Each row is a point on a landscape with many peaks, with its height.
From any point a climber steps to the highest of the 2 points nearest to it. It stops when none of these is higher. Distance is the straight distance between rows; heights are no part of it.
Z_203: [ 10  28  38   2  -3  -7  12 -25  -2  12  -1  15   3  31  11   4  28 -14
  15 -23]  h=66
Z_35: [-59  28  38  30   8 -37   2  40 -11   2  -3  -6 -19 -22  22 -17   9   6
  -1 -29]  h=412
Z_828: [ 16 -37   0  12  12 -18  -8 -43  18  19  29  -2  14 -18 -27  -1 -11 -10
 -11 -15]  h=850
Z_581: [  9 -40  13 -15 -15  36 -32 -68  24   2  21 -20   4  -9  -1   6   3 -19
   4  -1]  h=887
Z_104: [  0 -25 -15 -16 -16 -12 -32 -14   4  12  -6   4  10 -13 -17 -34   1 -13
   4  15]  h=478
Z_688: [-25  26 -17  13  -4   9  36  37   2 -34 -14  32 -21 -27  39 -14  12  21
 -10  17]  h=184
Z_559: [  3 -32  -8  10  -4 -28 -22  33 -15  22  15 -24  22 -17 -46   4 -55 -12
 -30  16]  h=582
Z_986: [ 18 -23 -12  -3 -28  15 -12  17  21  12   0   9  49  17 -17   5  -3  18
  18  24]  h=595
Z_655: [-41   4 -20  15   8 -11  10  15 -30   4 -10  43  17 -19  -8 -12 -34 -14
 -25  17]  h=732
Z_91: [ -9 -13  -7  -8  -3  -7 -43 -53 -26  -2  10 -26 -25  -7  12  -7   2 -14
  16  -1]  h=843
Z_668: [-10 -33 -15   4 -14   5 -33 -34 -16  53  18 -16  -6  -7 -13 -15 -40 -26
 -48 -11]  h=623
Z_574: [ 16 -16 -12 -29 -19   7 -22   3  33  10   0  17  24   8 -17  -9  22  -1
  13  -1]  h=545
Z_893: [ 12  -2   3  20  27  13  16  25 -29   7  -8  28  10   7   6 -13 -40  12
  -9  13]  h=632
Z_134: [  2 -50  17 -32 -19  28 -53 -39  41   7  32 -29   2   3 -23  -7   1  -1
 -15 -12]  h=792
Z_956: [ 24  -5 -33  -7 -19  23  42  36  35 -62 -24  -6  18   0   4  50  18   1
   4  17]  h=119
Z_6: [ -5   2 -20  20  23  -3  22  -8 -16  41  -4  10   2 -17 -21   7 -22  26
 -22  -6]  h=761
Z_9: [ 29 -15  -7  29 -26  10  40  23  36 -15 -11  -6  33   0 -36  19  12   6
   4  13]  h=96
Z_353: [ -3 -21 -15 -13   1 -18 -25 -33  28   1  19 -16  11  37 -13 -12  -5 -27
   8 -13]  h=573
Z_384: [ 38   3 -21  20  26  -1  42  32  21  -7   5 -19  -3  -7 -29  29 -18  24
  19  16]  h=124
Z_588: [ 29  18  -2   7   9  14  18  35  27  10  -3  11 -22   9 -13   1  -1   5
   6 -11]  h=849
Z_674: [ 24 -39  17 -44 -27  21 -30  -5  47  19  31 -20  23  15 -20 -16 -11   2
 -12  -2]  h=719
Z_642: [ 26 -29  19 -22   1  16 -26  21  20  25  21   1  31   0 -23 -10 -37  19
 -15  11]  h=638
Z_495: [-27  26  26  50   3 -17  42  26   3 -21   3   2 -19 -13  48  -6  -4   3
  -8   8]  h=45
Z_147: [-28  30  18  11  38 -27  18   6 -34 -19 -23 -14 -27  -5  17 -21  20  39
   3 -23]  h=213
Z_934: [  3   8 -11 -18 -23 -25   6 -21   6   3   2   5  26  44 -16 -22   1 -11
  18   2]  h=524
Z_721: [ 20 -17  -7  26  -5   6  -9 -10  12  20  -8   0 -11  -4 -24   0 -13   2
  28 -26]  h=810
Z_196: [-12   9  20 -17 -11  -4 -27 -51 -18  -5  -1 -20 -37   0  31 -11  39 -22
  12  -7]  h=697
Z_438: [ -4  24  11  14   0 -14  12 -25  -6  31  15   4 -25  17  -2  -1   9  -2
  15 -20]  h=60
Z_48: [-10   9 -17 -39   3  -6 -14 -34 -11   0   1  21  19  12   5 -14  32  17
   8  -2]  h=450
Z_645: [ 12  -8  -9 -14  17 -18 -32 -15 -25  24  22  15  16  -6  -5  -6 -46 -11
   0  14]  h=503
Z_293: [ 30  33 -20 -18  -4  -6  39  32  11 -33 -24  10 -16  -5   5  29  38  -1
  22  10]  h=152
Z_347: [ 15  -8   0  11   9   0 -28 -17 -54  35  11  -7   8 -17  -8  16 -64 -47
 -43   3]  h=479
Z_484: [-22  11  -6 -32 -31   6 -29  -5 -18 -15 -20   8  32  29  -3  29  36  -6
  35 -22]  h=743
Z_61: [  9 -17   9  -6 -10  11  -2 -63  16  17  17  10  19  -5 -22   3  12  -5
   0 -20]  h=798
Z_201: [-15  -6 -11  39  26 -25 -25   2 -32  11 -12   6   5 -13  -3  -5 -37 -22
   2 -12]  h=669
Z_74: [-28  28  18  -8  -9  -5  39  36 -13 -31 -18   4 -15   9  22  -4  45  43
 -12 -17]  h=324
Z_205: [ 16 -40  11   6  -7  -9 -33 -47  16  12  35 -39   7  -3 -35   5 -25 -17
 -16  10]  h=760
Z_714: [ 45 -43  36 -52  -8   7 -43   1  26   1  12 -64  35   9 -24  27  19 -15
   1 -10]  h=665
Z_18: [  7  -7 -10  16 -15  14  -3  22  12 -12  -8  20  21   2  -5  10   4  13
  39  20]  h=637
Z_627: [-20  28  25  41  22  -4  39  30 -17   6  -4  23 -13 -28  36 -14 -22 -13
 -20   6]  h=62
Z_391: [ 14  15 -13  29  -5   9  55  11  37  -7 -12  18  24  -1   5  17  11  -2
  -7  14]  h=87
Z_307: [-43  -4  27   4   2 -12 -21 -31 -18   7  -1  -8 -36   4  29 -31  23 -18
   3 -32]  h=590
Z_606: [ 35 -31  18 -19 -10  21 -54   0  25  14  -3 -41  29   1 -32  31  11   6
  19  -9]  h=708
Z_397: [ 19 -18   6 -34 -22  44 -46 -20   7  -2  -4 -33  24  16 -21  41  32 -12
  11 -24]  h=756
Z_732: [  2 -19   2  29  22 -11 -25   4   5   3  -9  -5  11  -7 -28  -7 -28  -3
  29   7]  h=745
Z_865: [-18 -29 -30  -5   3  -2  -7  -8 -10  42  10   6  -4 -16 -25 -12 -35   8
 -29 -19]  h=693
Z_790: [-35  16  12  15  16 -24 -14  11 -51   1 -12  32  -1  -9   8 -10 -40 -21
 -22 -10]  h=666
Z_814: [ -5  13 -27   0 -18  12  53  23  33 -72 -16  -9 -25  -3  33  45  22  -1
   5  16]  h=134
Z_425: [  3 -46  -5 -11   1   4 -43 -39   5  25   7 -27   3 -28   3 -39   8 -27
 -17  19]  h=464
Z_550: [ 18 -17 -12  21  14 -31 -13  14  -5  -1  10 -10  -4 -24 -42  -1 -46 -19
 -10  14]  h=658
Z_194: [ 27  -8  15  -9   4  13   1 -23 -12  -1  -3  13  16  38   3 -12   3  34
  12  -5]  h=548
Z_476: [-26  24  25  15  46 -12  14  24 -16 -18 -15   7   5   3  39 -10   8  42
   7 -15]  h=250
Z_37: [  9  13   7  25   8  -2  34  -7  24 -14 -26  19  18   4  15   6  33  -3
  31  -6]  h=78
Z_563: [ -3  27  30  14  -6 -18  26  -7   6 -23  -5  22   2  16  11  22  32  10
  21 -32]  h=72
Z_771: [ 15 -19 -14 -32  35 -11 -34 -25 -17  21  24  -7 -15   7   0 -24 -31 -19
 -22  15]  h=557
Z_499: [ 10 -40   1 -62 -18  38 -63 -34  48 -23  31 -50  -6  -8 -17  -2  21 -12
 -17   7]  h=716
Z_712: [  3   6 -26  14   6  23  41  40 -11 -24  -1  13 -33 -31  28  10 -52  -1
 -45  32]  h=136
Z_693: [-24  24  15  15 -20   6   3  18 -37   9 -21  -9 -17  23  12 -14  12  29
  15  -8]  h=423
Z_133: [ 18  16   4 -11 -18  11  -2  21  19   6   4  -7 -18  14 -27  36  16  -6
  29 -24]  h=912
Z_889: [ 35  -2  -4  17  17  -5  18  -7 -13   8 -16  18  17   5 -10 -19   1  14
   0  18]  h=584
Z_30: [ 30  11  13  19   5 -17  -8 -32  -3  42  27  -2 -30  -7  -5 -18 -12 -34
   1  -6]  h=51
Z_135: [ 26  -1 -12  10  22  11  11  39  15   4   9  21  -2 -16 -17  -8 -54   6
 -10  25]  h=702
Z_376: [-17   1  -5  17  35   3   4 -11 -44   9 -21  27   9  11  19 -29 -20  17
  -8   5]  h=580
Z_474: [-29  21 -15  21   0  22  23  42 -15 -34 -13  19 -33 -27  39  -3 -35  14
 -18  16]  h=156
Z_12: [ -3  -4 -18   7  34   2  41  36 -16   0   0  22  -7 -30  16 -11 -43   8
 -46  45]  h=117
Z_979: [-27  27  11 -39 -13  -1 -36 -35 -29 -12   0 -16 -17  22  20   3  49  -2
   6 -27]  h=597
Z_259: [ 12  11 -19  26  13 -12  39  23  31 -23   1  -9 -21 -13   3  31 -17   9
  21  31]  h=133
Z_44: [-21  14 -26  17  -2 -15  26  10 -19  12  -1  25 -14 -21  -8   0  -6  16
  -5  18]  h=808
Z_910: [-51  23  18  20  -4 -31  -7  -3  -7   6  -9   0 -20 -17  24 -12  28  -3
  17 -15]  h=493
Z_671: [ 30 -16   8 -19 -21   6 -17  -6  18  20  10 -17 -24  15 -35  14   5  -2
  14 -29]  h=864
Z_913: [  1 -18 -15  21  -5  -4 -22   2 -27  46   9 -15  24 -33 -33  14 -41 -39
 -28   9]  h=518
Z_690: [ -7 -10 -16 -25   1  11 -34 -68  -2  -5  40 -47 -18  16   7   4   7 -25
  -2  10]  h=741
Z_993: [  5  23 -12 -20 -34  22  -9  22 -11 -17 -14  22  30  16  -4  25  29   6
  30   7]  h=686
Z_208: [-33  21  25 -14 -39   4  27  19 -33  -6 -20  -1 -17  29  11  -2  42  29
   3   0]  h=381
Z_975: [  6   5 -29 -12 -13 -23  21  12  18 -16 -27  14  20  27 -18 -14  20 -12
  13   8]  h=485
Z_369: [ 35 -23 -14 -14 -25  29  38  43  51 -29 -10  -6  32  -7 -14  31  10  12
  -5  15]  h=107
Z_987: [-10 -27  -4   6  14   4 -14 -44 -24  32   4  -9 -11 -22   6 -26  -7 -32
 -28 -13]  h=555
Z_163: [ 21 -25   3 -20  13  11   3  55  28  -3  12   2  18  -1 -31 -25 -45  20
  -3  24]  h=594
Z_984: [-38  17  20  28 -17   6  -2  10 -25  24  -5  19  -7  15  33  -6  -6  13
   7  13]  h=457
Z_880: [ 25  35   1 -20   0  -9  15  26   0 -41 -20  29   7  13   4  23  51 -23
  23 -10]  h=141
Z_750: [  4   8  -2 -34 -35  33 -34 -31  -5   7  -5  -6  18  36  -3  22  40  -9
  23 -17]  h=806
Z_468: [-23  14  32 -25  -7  -9 -11 -40 -42  -9 -11 -41 -16  52  30   9  55  -1
   1 -37]  h=531
Z_611: [ 14  30 -23 -30  17  -4   2 -16  -4  -1  17  27   7  13  11  14  34  26
  16  12]  h=408
Z_211: [  4  -3 -15 -19  14  -8 -31 -51  18  23  31 -20  -2  20   3 -12 -24 -25
   1  10]  h=634
Z_156: [-16  20 -13  29  11  -1  39  22  24 -57 -14  -3 -34  -4  18  34  11  13
   0  15]  h=147
Z_312: [  3  21   1  38  25  -5  49   6  11   7 -12  16   2 -14  11  -9 -15  -8
 -13  -3]  h=76
Z_875: [-29   4   5  -5   2  -8  15 -20 -18   5 -15  23  15  17  29 -27  19  13
  -6 -12]  h=517
Z_577: [ 20  17  -7  12  13  34  27  46  28   4   5  15 -26 -19  10   6 -34   4
  -5  11]  h=776
Z_469: [-49  25  48  21  29 -28  -1  30 -30 -24  -5   2  -4 -15  46 -23   2  22
 -27 -23]  h=321
Z_464: [-31  28  14   4  -5 -18  30  51  -4 -41 -10  16 -38 -25  32 -15  35  33
   3   1]  h=247
Z_537: [ -3  40  -6 -15   0   5  38  32  11 -33 -12 -11 -35 -24  28  11  46  20
  16  12]  h=177

Where does a climber stop that starts at each point below?
Z_913 -> Z_133
Z_438 -> Z_156
Z_627 -> Z_156
Z_104 -> Z_750
Z_425 -> Z_44
Z_975 -> Z_750
